Points on a hilly landscape, in no order, each with its height.
A ball rolls from a point to the lowest of its 2 nearest points, and stops where none of them is lower. Distance is the straight distance between rows; heights are no part of it.
segu height 3.94: [124 111 183  63 150 187 141 191 119 175 153 135 156 119 109 117 147 203
 161 129]
Rapu height 3.19: [144 122 126 173 177 175 139 122  97 106 122 159 137 151  82 139 155  91
  97 132]
Did height 1.93: [ 81 148 150  80  64 119 122  98 159  86 125 114  81  98 179 114 107 115
 114  79]
Sek height 4.66: [135 121 128 131 128  78 113 180 158 131 120 104 121  77 131 154  96 161
 133  85]
vuro height 3.09: [115 167 113 106 123 155 139 108 176  81 140 104 129 121 124  79 122 162
 111 108]
zovik height 1.92: [108 108 148 122  82 115 155 102 112  83 105 150 101 117 154 189 130  68
 108  93]
pavo height 2.81: [121 146  98  94  83 162 106  91 138 109 134 125 118  75 146  99 107 156
 170  45]
tupa height 5.73: [139 135 103 147 151 133 147  77 133  96  98 147 141 168 127 136 130 118
 108 144]
giko height 2.16: [151 126 137 156 141 138 104 173 113 128 169 116  93 128 130 115 120 117
 108  57]
dor height 3.39: [106 161 101 147 158 170 135 109 143 132  70 112 138 139 153 182 149 131
 155 174]
Gite height 4.12: [128  95 125 125  91  60 131 159 159 137 106 103  97  91 135 160  87 115
 127  94]
zila height 4.04: [122 127 114 148 167 150 163 107 116 101 123 143 184 134  93 179 164 127
 119 174]
seki height 5.39: [127 154 109 122 177 134  88 158 169 143 110 134 117 107  84  69  85 175
 139  95]
sukud height 4.62: [141  98 199  99 158 134 150 134 112 106 175 107 156 137  74 144 156 137
 109 174]
lus height 1.85: [101 119 144 114  33 130 173 151 161 107 147 116  78  92 157 137 138 113
 124  85]
lagu height 2.53: [102 133 132  89  62 114  99  84  83 147 108 188 105 138 181 124 137  58
  92 151]
Zas height 2.12: [145 124 158 148 187 134 112 157 101  89 148 121 119 110  87 149 128 105
  83 102]
duvak height 2.29: [112  96 127 163  99 117 165 103 119 108  91 149 111  98 150 196 138  82
 123 128]
Nugu height 2.34: [131 134 122 133  82  95 136 105 155 127 140 132  88 148 191  99 117 132
 109 112]
telu height 4.77: [113 103 154 106 133 131 133 109 122 130 130 124 215 167  80 103 180  94
 140 208]
zoto height 5.31: [128  97 100 172 134 104 127 144 112 169 133  93 152  93 141 173 146 127
 186 172]
Gamon height 3.61: [164 107 145  80 117  96 132 169  91 170 182 102 177 135 152 164 138 170
 169 124]
razer height 2.64: [109 118 115 158 110 144 148  99 125 114  65 135 124  96 153 216 149 102
 148 157]
Lik height 4.92: [149 116 192 100 158 132 123 155 145 114 150 103 151 129  58 110 137 151
 100 162]
Nipo height 4.83: [124 121 127 102 130 126 166 118 131 112 190 101 189 158 114 117 160 139
 118 175]
Rus height 4.10: [175 142  95 142 129 123 125 104 120 123 152  99 143 188 130  85 121 131
 114 134]
Nasor height 4.05: [111 101 134 186 119 113 163 164 133 128 155 133 116  95 136 162 146 122
 115 119]
fuso height 1.97: [119 156 130  93  77 175 101  81 132 149  60 163  96 134 191 178 149  92
 137 156]
Munof height 1.96: [148 126 114 125  70  84 135 146 157 163 124 121 105 142 182 113 105 150
 135  93]
sisop height 3.64: [155 142 100 139 126 126 124  72 126 111 128 125 103 193 161  80 116 104
 103 115]
Bomap height 5.71: [153 138 105 155 167 110 122 113 129 116  96 127 170 174  75  99 123 115
 119 176]
vike height 4.73: [ 93 161 131 136 154 163 113 134 175 106 118 145  95 154  86  40 107 117
 101  94]
Lukiz height 6.22: [159 125 134 123 176 170 100 111  94 129 111  84 169 156  89 133 148 105
 145 192]
guno height 2.61: [ 60 116 173 120 151  73  87 103 117 121  82 143  96 135 149 149  76  96
  85  96]
Lanub height 5.12: [ 80 148 130 135 148 179 103 126 158 129 136 153  75 123 108  45 107 133
 127  73]
bezug height 5.09: [161 118 125 138 141  63 109 150 131 121 134  89 143  95 133 167 107 152
 128 115]
mer height 5.48: [114 144 104 121 129 193 100 124 135 140 141 149 102 101 117  59 113 154
 149  51]
Kib height 5.61: [142 143 137  98 159 153  82 157 168 140 109 128 149  99  52  68 108 181
 140 123]
zab height 2.80: [ 95  75 140  94  85 105 115 100  88 142  73 141  78 113 128 165  97  38
 116 143]
latu height 3.63: [136 120 172  64 131 192 131 143 123 138 156 125 154  85  87 120 144 208
 173 125]
luz height 3.36: [145 155 107  85 120 168  86  99 126 104 148 113 137  82 110  90 110 164
 154  60]
vakun height 3.99: [152 151 126 125 156 140 123 204 136 175 133 145 140 162  99  67 116 189
 132 115]
rufo height 3.40: [144 154 108 141 144 145 120 198 138 176 121 158 105 151 141  77 105 184
 142  76]
fopuz height 5.40: [134 157 117 117 136 140 150  88 151  68 122 131 143 174 119 111 128 122
  73 114]
mosud height 2.42: [108 132 115 108  52 165 158 171 149 132 136 123 132  61 140 141 143 172
 175  79]
Ruz height 4.31: [117 116 114 174 131 114 164 147 133 134 172 127 138 130 138 139 149 149
 126 143]
Siv height 4.65: [178 143 135 109 155 104  89 157 133 123 151  93 130 124 115 118 100 158
 112  88]
Bori height 2.71: [120 160 114 128 112 123 146 112 171 104 148 121 107 150 157  85 118 159
 102 113]
mume height 2.04: [ 32 112 190 100 108  80  87 132  94 141  85 160 101 119 135 149  89  86
  74 122]
nizev height 1.60: [ 89 114 159 119  58 124 170 124 137  89 134 146  79 102 159 153 136  85
  97  95]
guzu height 4.67: [148  95 155 135 106 119 148 203  91 160 193 114 149 103 123 178 155 138
 155 112]
puz height 3.28: [190 123 148 107 110  95 113 161  92 138 182  89 144 123 132 164 129 144
 157 110]
dof height 2.72: [130 123 134 159 179 145 130 124 110  92 133 153 111 144 105 140 132  93
  76  94]
Sisuf height 6.16: [117 147 113 134 175 124 128  61 148 125  56 204 117 157 114 155 105 119
 121 158]
Figo height 4.98: [148  89 111 167 108 100 140 179 106 173 155 110 142 104 136 169 137 131
 158 124]
Zunez height 3.27: [104 107 148 190 153 119 127 180 133 142 142 159  70 101 121 124 126 111
 106  82]
sir height 3.53: [134 161 116  93 114 186 117 106 154  85 158 105 138  87  95  81 131 165
 135  97]
mirad height 4.50: [154 146 112 134 125 126 144 133 154 122 158 112 154 191 102  59 132 139
 105 140]
Nug height 1.14: [116 118 132  92  87  79 112  63 115 114  79 148 111 130 186 155 108  79
 101 134]
kiz height 4.58: [121 111 110 144 147 131 161 127 113 136 182 113 173 137 127 137 168 133
 139 176]
Pup height 2.28: [103 137 132  84  73 150  87  78  98 157  77 195 107 125 170 161 144  64
 117 152]
buvu height 3.73: [100 131  93 161 164 155 159 100 125 120 100 127 164 130 132 170 158 130
 153 191]
lut height 5.17: [130 146  93 159 180 137 122 114 127 138  92 103 158 158 104 113 132 122
 164 204]
Beluz height 2.41: [164 109  93 144  71  85 140 132 124 159 137  90 131 138 170 144 122 131
 162 113]
Vovam height 4.27: [143 125 103 117 153  86 134 145 141 165 163 115 180 166 107  98 125 171
 147 168]
nito height 2.82: [124 150 124 120  87 113  99  67 102 149  99 179  94 148 193 105 127  83
 119 170]
vokuv height 1.55: [ 86 134 151  79  81  80 118  85 145  91 102 136 102 120 185 139  99  98
  87 106]
Zuv height 5.11: [135 149 122 115 123 141 166 110 134  76 160 106 164 165 118 116 150 137
  88 142]
zugu height 2.77: [146 132 121 159 134 128 112 173 139 166 148 141  80 149 144  91 109 137
 120  62]
kiro height 3.66: [136  79 116 147  87  75 144 134 131 128  97 106  94  94 126 165 107  81
 135 119]
lato height 3.90: [145 123 114  84 129  98 142 164 125 169 175 106 189 152 151 127 132 185
 150 139]
Tunu height 3.03: [100 148 121 144 126 163 137  99 148 139  52 154 116 122 171 203 148 125
 158 179]
ruf height 5.87: [111 138 119 152 162  90 128  73 132 125  79 184  96 145 152 129 101 112
 119 162]
ragiz height 5.26: [137 138 154 116 156 153 115 167 160 124 146 117 142 108  62  77 130 166
 111 135]
Fovar height 4.43: [124 113 175  94 116 154 157 203 100 165 201 124 155 109 135 156 166 172
 158 111]
gez height 4.14: [120 159 131 148 143 115 138 119 170 114 108 161 101 192 101  43 106 113
  99 126]
dini height 4.70: [146 124  88 160 161 116 124 126 120 169 142  99 158 153 124 113 132 143
 170 176]
rut height 3.60: [114 160 140 130 144 103 131  87 140 125 114 184  79 188 146  66  99 112
  95 144]
Gened height 3.17: [134 145 116 134 116 105 113  63 119 142 113 166  80 179 186  75 112 107
 113 150]
basen height 3.72: [109 100 130 207 136 109 145 147 124 153 128 164  83 107 139 138 131 108
 126 128]
Ginat height 4.78: [142 151 122 133 180  97  97 153 167 124 115 121 125 154  79  69  89 147
 107 116]
Zizem height 4.44: [176 140 141  95 161 139  95 186 133 162 136 114 141 139  94  92 106 185
 123 107]
zorov height 2.85: [168 123 103 138 110 109 127 127  98 135 170  84 154 136 154 148 139 128
 150 130]
boto height 7.00: [139 125 116 158 124 140 151 104  89  94 143 103 154 118 147 182 160 108
 133 145]
kibi height 3.37: [104 127 135 144 172  70 100 115 144 112  97 133  95 124 145 129  83 118
  97 101]
daza height 2.13: [103 120 125 129  41 142 172 180 168 147 146 128 107  89 160 129 143 160
 143  86]
naba height 4.07: [146 135 115 145 173  77  98 140 146 125 127 117 109 132 125 113  89 140
 113 103]
Luf height 2.33: [107 151 123  90  46 149 123 112 153 102 142 106  90  86 160 109 115 134
 156  52]
kuv height 1.47: [160 127 163 147 165 155 116 183 112 120 179 125 109 117  89 117 142 128
  93  99]
vukap height 5.10: [141 128  88 179 147  91 125 105 134 153 111 117 124 143 153 119 113 143
 166 168]
dasaz height 6.78: [140 143 122 134 145 182 138 111  86  99 122  91 162 122 135 199 172 106
 160 164]
vive height 3.59: [126 111 144 165 162 165 161 147 104 116 162 145 156 147  77 125 172 110
  99 163]
dez height 3.24: [142 125 130  90 112 182 126 118 104 124 159 152 163  50  90 124 137 197
 178 103]
vanog height 4.38: [108 111 120 139 163 155 149 128 115 143 139 131 189 161  81 110 179  99
 152 208]
vis height 2.44: [ 65  89 156  91  88  73 113 121 110 138  86 157  90 107 133 153  92  64
  85 141]
zopo height 6.05: [128 143  98 144 163 133 146  80 154 113  63 173 165 172  86 147 131 124
 127 168]
puzi height 2.84: [124 147 118 102  92 180 136 140 132 115 164 119 154  53 119 129 150 188
 171  96]
Mivob height 3.21: [133  87 117 124  77 109 130  98 111 132  73 103  77 106 140 167 108  48
 151 136]
fulo height 5.51: [162 117 106 157 169  86 111 109 115 110 118  98 150 119 124 158 114 130
 125 151]
rav height 6.54: [143 159 118 124 167 192 115 116 103 118 102  76 160 152 125 168 159 112
 154 180]
Ropet height 3.95: [124 106 151 137 155 132 146 157 122 147 174 132 169 157  68  96 165 122
 121 181]
ziz height 5.85: [176 129 111 139 171 127 100 104  94 120 130  75 159 131 124 150 130 119
 147 169]
Katul height 1.57: [134 129 120 117  79 131 116  59 116 124  65 137 103 134 193 163 128  80
 137 146]
Muz height 4.33: [135 115 155 111 163 133 154 111 108  93 141 123 193 143  76 156 161 123
 100 184]
zire height 5.50: [133 120 115 171 129  89 113  95 128 154  83 147  87 121 168 126 109 108
 149 165]
Zubus height 2.75: [114 119 150 160 136 145 108 199 130 135 155 129  81  87 117 131 118 118
 122  48]
fumuk height 4.21: [114 122 163  69 131 174 152 214  96 175 160 137 165 106 152 137 156 196
 163 117]

Call two points neighbours if one is among the 2 nearest of the other. Go from one point of each pair to the other, from neighbour to neighbour, staying as low as possible. Name the highest point that can't be avoided.
dini / kuv -> Zuv
mume / giko -> Siv
Nug / Munof -> sir

For each start below, name the point where the ball stops.
rav -> mume
gez -> Nug
Vovam -> Munof
sisop -> Nug
zopo -> giko
Figo -> nizev
Lik -> nizev
mer -> Nug
vanog -> kuv
